Points on a hilly landscape, in no order, each with its height.
From any point a ball rolls to the lowest of the 3 points nearest to it. It stops when none of these is lower. Distance is the straight distance between rows; heights are no part of it.
Gopu: [172 131 172 161 120 139 107 101 173  91  53 131 144 114 164 134  70 152
 137 121  63 111 171  94  89 126 108 144]  h=48.6
dol: [132 131 155 119 177 152 167 126 113 150 177 161 113 164 131 142 172 126
 155 176 159 140  91 158 111 188 150 108]  h=58.7
nim: [137 155 165 178 179 122 165 148 136  90  78 195  97 115 199 138  88 141
 105 184  85 107 171 177 106 127  69 119]  h=61.6
nokis: [103 131 113 139 108 117 110 149 123  94 118 105 125 113 115 141  87 132
  90 102 124 137 160 106 131  73 135 140]  h=48.3
Lupes: [129 107 157 115 134 148 174 125 125 161 154 167 145 154 140 137 149 139
 140 171 159 107  73 136 113 195 204 109]  h=63.3
kegu: [137 177 148 144 156 136 155 126 130  83  86 154 135 117 176 143  92 120
  97 162 110 128 172 133 128 148  87 114]  h=64.7
Pituf: [114 153 147 181 120 122 150 170 131 121 111 140  86  62 157 143  44 118
 102 136  93 153 195 131 150  67 112 100]  h=50.0
Duguf: [173  69 177 168  87 154 133  88 173 109  58 154 180 144 199 121  92 169
 172 134  90 101  78 122  78  97 156 129]  h=48.1
nibuz: [127 127 117 113 110 125 117 113 142  81  96 137 128 131 137 115 115 122
 104 116 122 106 155 115 117 142 133 146]  h=56.1
rafe: [102 157 131 179 104 113 158 194 120 143 143 107 111  62 122 131  91 101
 101 113 136 148 174 133 194  55 104  83]  h=49.4
Kog: [ 98 187 109  83 158 119 141 100  82 133 165 132 129 169  80  94 182 101
 124  99  97 132 145 134 156 188  70 156]  h=28.0
Navom: [116 128  65  99 117 103  90 157 115 125 134 100 141 135  85 121 120 130
  79  88 108 134 168 117 123  64 125 164]  h=62.6
gif: [128 140 114 133 133 135 132 110 152 112 105 131 110 133 135 138 124 108
 109 144 149 129 127 128 125 137 120 124]  h=48.7
Dus: [109 100 149 125 129 144 144 137 104 190 189 131 122 129 104 140 154 129
 161 155 187 148  73 134 130 140 217  92]  h=41.8
Muv: [164  45 161 154  83 129  88 147 159 153  62 117 173 109 149 114 118 173
 158 100 143 130  84 117 101  68 149 146]  h=32.8
Mev: [147 134 142  57 134 126 125  83 139 118 131 145 142 172 130  97 162 125
 121 135 108  93 143 145 146 214 121 153]  h=42.7
Vipo: [ 98 113  81  83 122 126 110 120  74 148 179  76 144 169  52 114 188  85
 147  88 117 139 147  95 150 126 149 169]  h=26.9
niz: [105 189 129  70 183 145 136 108 108  99 147 151 122 167 100 102 150 131
 106 124 100 117 143 123 125 179  86 141]  h=32.9
Zipit: [115 147 113 130 124 121 122 131 131 105 138 105 106 106 114 140 130 110
 116 127 158 152 142 127 151 114 128 123]  h=39.8
mena: [122  65 147 187  82 106  96 135 109 186 143 113 145  76 142 144  99 150
 122 111 157 176  82 141 128  46 154 138]  h=36.7
Dobat: [134 130 142 192 152 132 140 148 133 135 121 148  94  95 181 136 104 126
  87 147 110 144 150 150 132  91 114  93]  h=54.4
tor: [110 197 140  92 190 146 170 131 120  92 134 155 115 144 131 149 168 124
 145 164 137 137 149 149 133 194  59 116]  h=38.2
nin: [ 92 173  93  99 144 128 149 112  69 156 175  92 121 167  51  81 177  96
 150  77  96 131 150 111 148 157  86 151]  h=22.1
Zilir: [117  99 107 135 104 127  83 134 141 112 107 107 141 117 121 120  89 149
 108 115 119 136 143 103 132  89 139 148]  h=59.1
Tolu: [122  83 162 155 101 145 146 121 142 165 149 150 141 113 153 138 117 143
 117 136 175 130  80 137  93 113 191 114]  h=40.1
zasa: [134 166 120 118 175 128 146 148 114 127 136 124 102 123 131 136 145  96
 130 152 155 138 134 151 125 163 121 115]  h=46.2
Gevam: [165  70 100 116  96 135 101  90 173 117  83 140 174 178 158 121 145 145
 150 146  91  68  83 134 103 146 144 147]  h=16.8
Fami: [161  88 143 131 101 143  89 115 170  84  48 134 155 123 150 121  89 166
 142 108  83  92 149 105  98 121 116 154]  h=39.5
mul: [126 107 101 145 108 112 110 133 124 153 156 103 106  90 110 151 138 112
 127 123 189 148  95 128 161  87 160 118]  h=36.2
tok: [124 106 148 183 101 117 127 147 119 177 156 123 113  89 139 139 110 110
 121 130 170 148  95 150 131  58 145 108]  h=28.5
gom: [175  79 171 206  96 134 109 116 164 135  72 123 135  89 173 142  98 160
 134 118 100 136 122 124  81  90 131 140]  h=14.4
kuge: [132 126 135 156 119 126  91 137 144  91  70 106 147 115 116 125  41 168
 100  93  76 124 166  73 114  71 115 150]  h=33.3
zud: [115 140  99 138 170 147 140 149 117 166 204 104 105 125  61 147 156  89
 186 118 167 167 110 128 176 172 116  75]  h=55.1
Gel: [ 89 145  80  96 121 128 113 147  91 142 188  87 114 155  42  93 177  91
 141  78 126 130 143 106 161 141 135 133]  h=8.3
Dal: [157 118 158 194 140 133 154 122 155 114  92 176 111 109 203 140  90 142
 105 166 103 108 161 147  91 119 104 120]  h=58.6
Dav: [102 161 104 141 110 122 118 159 104 104 112 107 132  98  75 136  77 111
  95  91 129 144 167  95 148  61 107 106]  h=34.0
rif: [134 133 131 190  98 103 128 163 131 143 135 112  94  45 143 140  87 120
  97 128 115 157 157 122 155  49 114 108]  h=44.3
Damet: [179  92 127 116 101 125 116 100 175  94  69 131 163 148 169 115 111 158
 142 134  92  90 116 126  87 143 121 139]  h=28.1
Gar: [112 134  86  88 112 110 103 120  96 123 144  90 148 160 105 111 160 112
 122 104  94 131 163 115 119 137 135 169]  h=45.6
vovu: [116 175 121 168 143 133 151 161 120 142 142 132  96  94 135 139 118  76
 114 150 158 157 152 153 158  94 108  95]  h=48.0
tif: [138 134 141  87 102 136 121  76 148  66  96 154 161 171 166 112 134 142
  96 137  69  79 159 145 120 186 100 157]  h=47.8
nop: [139 110 118 128 120 105 105 112 148 145 131 115 122 131 120 124 146 133
 133 144 170 111  75 122 123 136 169 136]  h=11.7
topog: [103 159 122 120 176 139 188 174 109 131 179 110 120 122  63 154 150 109
 178 129 161 166 155 146 162 162  66 103]  h=48.5
dok: [112 158 121  87 164 137 127 121 123 133 170 127 107 141  86 114 176  91
 150 124 133 146 127 118 160 186 110 125]  h=34.9
pev: [118 111 126 179  93 103 118 162 110 169 168 104  93  42 138 150 103 133
 114 105 153 176 104 143 157  26 128 102]  h=36.3
nuda: [126  72 179 162 115 144 160 115 174 128 117 190 146 130 210 125 118 144
 139 172 114 106  91 149  97 152 189  77]  h=50.5
pimog: [115 185 147 143 175 150 173 169 123  94 129 139 105 115 169 138 129 117
 115 182 122 129 156 191 133 135  65 118]  h=67.6
kadut: [ 90 167 101  72 176 136 157 138  99 123 185 126 117 151  70 106 164 101
 158  87 134 155 157 107 156 167  74  95]  h=27.7
lapi: [120 120  83 103 126 108  96 131 138 144 140 101 101 120  97 126 173 116
 132 124 173 138 107 130 144 120 165 127]  h=33.2
Pem: [143  62  99  60  96 111  89 146 127 165 117 100 159 150  90 113 191 134
 145 136 151 121 114 113 149 122 180 165]  h=74.3
fego: [182  84 181 162  95 138 101 118 159 125  30 142 180 139 191 122 107 157
 175  93  91 105  83 120  76  89 151 142]  h=38.3
zurog: [157 148 164 162 155 143 164 107 135 104 123 159 130 159 186 158 120 135
 113 173 128  99 135 172 109 166 105 118]  h=53.4
nol: [105 197 139  62 151 126 155  72  98 117 135 129 133 162 117 107 163 128
  91 121  76  99 171 126 116 183  82 175]  h=37.4
Mipab: [125  87 142 199 103 131 131 130 144 153 125 136 112  79 156 133 102 144
 112 138 132 143 110 128 113  73 144 123]  h=16.2
rupan: [138  95 151 167  94 148 147 104 159 138 113 153 144 134 186 138 107 149
 133 151 138 107  83 135  94 119 160 119]  h=45.7
Tulob: [124 131 111 155  94 114 114 155 126 144 146  86 116  75 113 162 117  97
 115 108 169 160 131 112 159  79 129 104]  h=27.9
duno: [ 88 184  73 101 146 121 142 152  91 132 158  99 116 137  48  91 148  94
 149  74 124 130 160 118 160 124  84 126]  h=21.4
koti: [146  41 112  94  77 127  54 171 135 174 114  86 177 124 130  98 120 171
 122  77 163 168 131  98 160  55 173 167]  h=74.7
namug: [121 168 132 158 130 109 129 113 119  75  78 127 130  98 119 133  62 122
  90 126  99 125 186 112 122 107 113 135]  h=31.6
zusen: [104 195 131 133 165 152 172 177 119 123 158 128 101 114 109 133 155  96
 149 147 146 163 141 167 160 147  89 102]  h=45.4
Meliv: [106 198 116 104 164 138 154 152 117 101 133 143 112 115 123 143 127 101
 131 121 139 149 169 142 139 150  93 115]  h=41.9
zufu: [ 99 139  69 113 109 108  96 161 109 130 157  97 118 149  67 116 148 119
 119  85 110 152 154 106 149  75 150 150]  h=72.5
zumot: [112  58 161 208  87 117 132 165 138 171 134 154 111  40 173 121  84 169
 109 103 126 173  99 135 122  50 167 101]  h=29.9
dateb: [153 112 142  66 146 124 143 106 120 132 138 161 128 183 130 123 167 138
 158 158 135  77  49 152 115 217 147 132]  h=63.4
lofo: [143 141 124 101 162 129 146 102 120 132 134 154 118 161 136 134 160 128
 135 173 153 105  91 141 110 203 145 118]  h=62.3
Lep: [115 195 170  52 166 147 140  98 123 111 144 168 143 171 119 105 179 133
 119 137  98  96 148 137 132 219  78 169]  h=35.7
renab: [145  94 175 207 112 134 156 137 162 134 111 185 100  99 207 114  95 163
 123 145  91 123 128 139  84  91 155  97]  h=62.5
ton: [150  96 124 142 112 129 124 103 165 121  80 134 146 124 170 146 118 144
 132 144 124  92 105 134  99 138 140 136]  h=38.1
nuvug: [140  69 128 150  90 119 106 122 147 160 118 116 141 112 134 135 119 162
 131 116 171 146  75 129 100  90 163 138]  h=31.7
zudu: [130 101  98 128  91 106  73 157 138 137 124  80 133  92 119 144 112 133
 125 101 187 174 124  95 157  56 147 130]  h=6.1
fabaf: [107 169  90 131 111 115 129 167 106 116 154  90 102 107  79 131 135  93
 117  88 164 143 158 107 177 100 130 103]  h=48.2
Feve: [120 155 134 172 105 119 129 147 126 103 104 121 119  92 107 147  39 132
 104 110  98 133 183  91 132  55 101 124]  h=13.4
dide: [120 113 120  83 174 120 127 105 112 174 163 124  98 159  95 107 167 119
 165 146 144 129  80 134 141 197 159 129]  h=52.6
labup: [130 138 128  73 156 145 118 104 117 133 148 124 130 160  97 103 176 106
 148 132 117 136 125 125 147 212 131 146]  h=39.9
tisod: [128  90 145 164  91 107  84 163 127 142 122  84 136  63 128 166  65 153
  98  91 127 169 158  86 150  41 114 133]  h=57.2
bel: [141 155 145 121 134 124 128  82 133  67  78 158 157 146 148 116  78 163
  93 126  82  94 178 114  98 158  89 134]  h=53.1
Busez: [159 131 150 150 139 125 144 102 149 108 108 140 116 146 179 136 125 129
 128 160 130 105 116 142 103 159 126 124]  h=50.9
tavi: [139 151 135  83 146 123 120  89 163  80 100 169 127 154 151 118 133 126
 118 154 123  92 143 147 121 194 107 134]  h=44.7
Metu: [108  85  92  78 122 126  98 128 100 154 173  79 137 167  62 105 189  94
 161 108 128 148 137 101 165 160 163 159]  h=40.0
laz: [112 128  86  93 110 127 101 135 124 121 137 117 113 129  94 118 151 111
 121 114 144 140 125 106 151 134 148 139]  h=44.8
sesez: [106 157  64 126 124 114 105 136 106 106 112  95 147 117 100 118  97 138
  97  99  94 122 176  91 117  67 105 143]  h=49.5
Ket: [158 133 138 161 127 132 127 105 149 124 102 140 126 116 172 151 100 134
 118 155 138 123 130 132 100 129 119 129]  h=46.4
Teg: [174  85 128  44 113 120 132  67 125 150 122 141 176 190 142 118 182 121
 165 161  99  60  64 145 133 193 137 147]  h=64.3
lim: [129 152 128 143 166 137 149 135 106 164 190 131  96 136 119 139 161 106
 153 144 168 143 102 144 135 159 143 102]  h=52.7
lazar: [134 152 164 136 158 154 173 125 105 106 152 169 110 161 164 153 162 146
 126 195 142 124 113 186  96 181 116 117]  h=55.6
lobub: [138  92 118  63 132 107  99 103 130 167 144 103 134 165  95 108 184 110
 148 138 119 110  97 131 154 199 154 143]  h=44.6
guva: [134 112 137 116 119 120 128 120 122 164 150 122 119 138 109 130 148 125
 150 149 189 130  67 133 116 149 198 112]  h=29.7
Fika: [132 142 167 108 175 145 172 115 114 141 166 167 128 192 135 142 165 143
 156 165 163 108  57 160  99 220 152 117]  h=61.7
tifi: [143 100 150 122 111 153 155  81 155 112 104 168 175 160 175 139 115 150
 156 152 132  79  59 133  91 161 172 114]  h=50.8
Gul: [107 112 125 138 115 126 126 138 110 185 204  96  94 116  85 142 173 117
 166 116 199 157  65 121 142 108 171  97]  h=50.1
girul: [176 111 146 178 149 134 148  91 170  96  80 157 135 145 196 153  99 138
 116 154 107  90 142 130  96 147 110 117]  h=54.9
lor: [126 139 107 153 124 111  92 175 105 114 110  97 142 105  89 137  46 156
 106  78  86 138 164  87 127  17 100 161]  h=37.8
Tus: [143  60  97  96  96 124  80 144 160 141  99 115 170 139 130 119 131 158
 129 113 135 114 120 125 124  98 148 155]  h=68.7
Nus: [ 99 186  88 100 140 117 127 131  79 113 145 102 128 140  86  98 142 103
 113  94  98 119 159 122 129 133 103 144]  h=31.8
domiz: [ 91 196 141  49 186 151 156 108 106 105 151 153 118 166 108 114 182 125
 159 126 101 138 146 128 141 181  66 136]  h=35.8

Where does a ball stop that starts at each point below?
rafe -> zudu
nim -> Gevam
zud -> Gel
lazar -> Gevam
bel -> niz
nuda -> Gevam
zasa -> niz
lobub -> Gel
girul -> Gevam
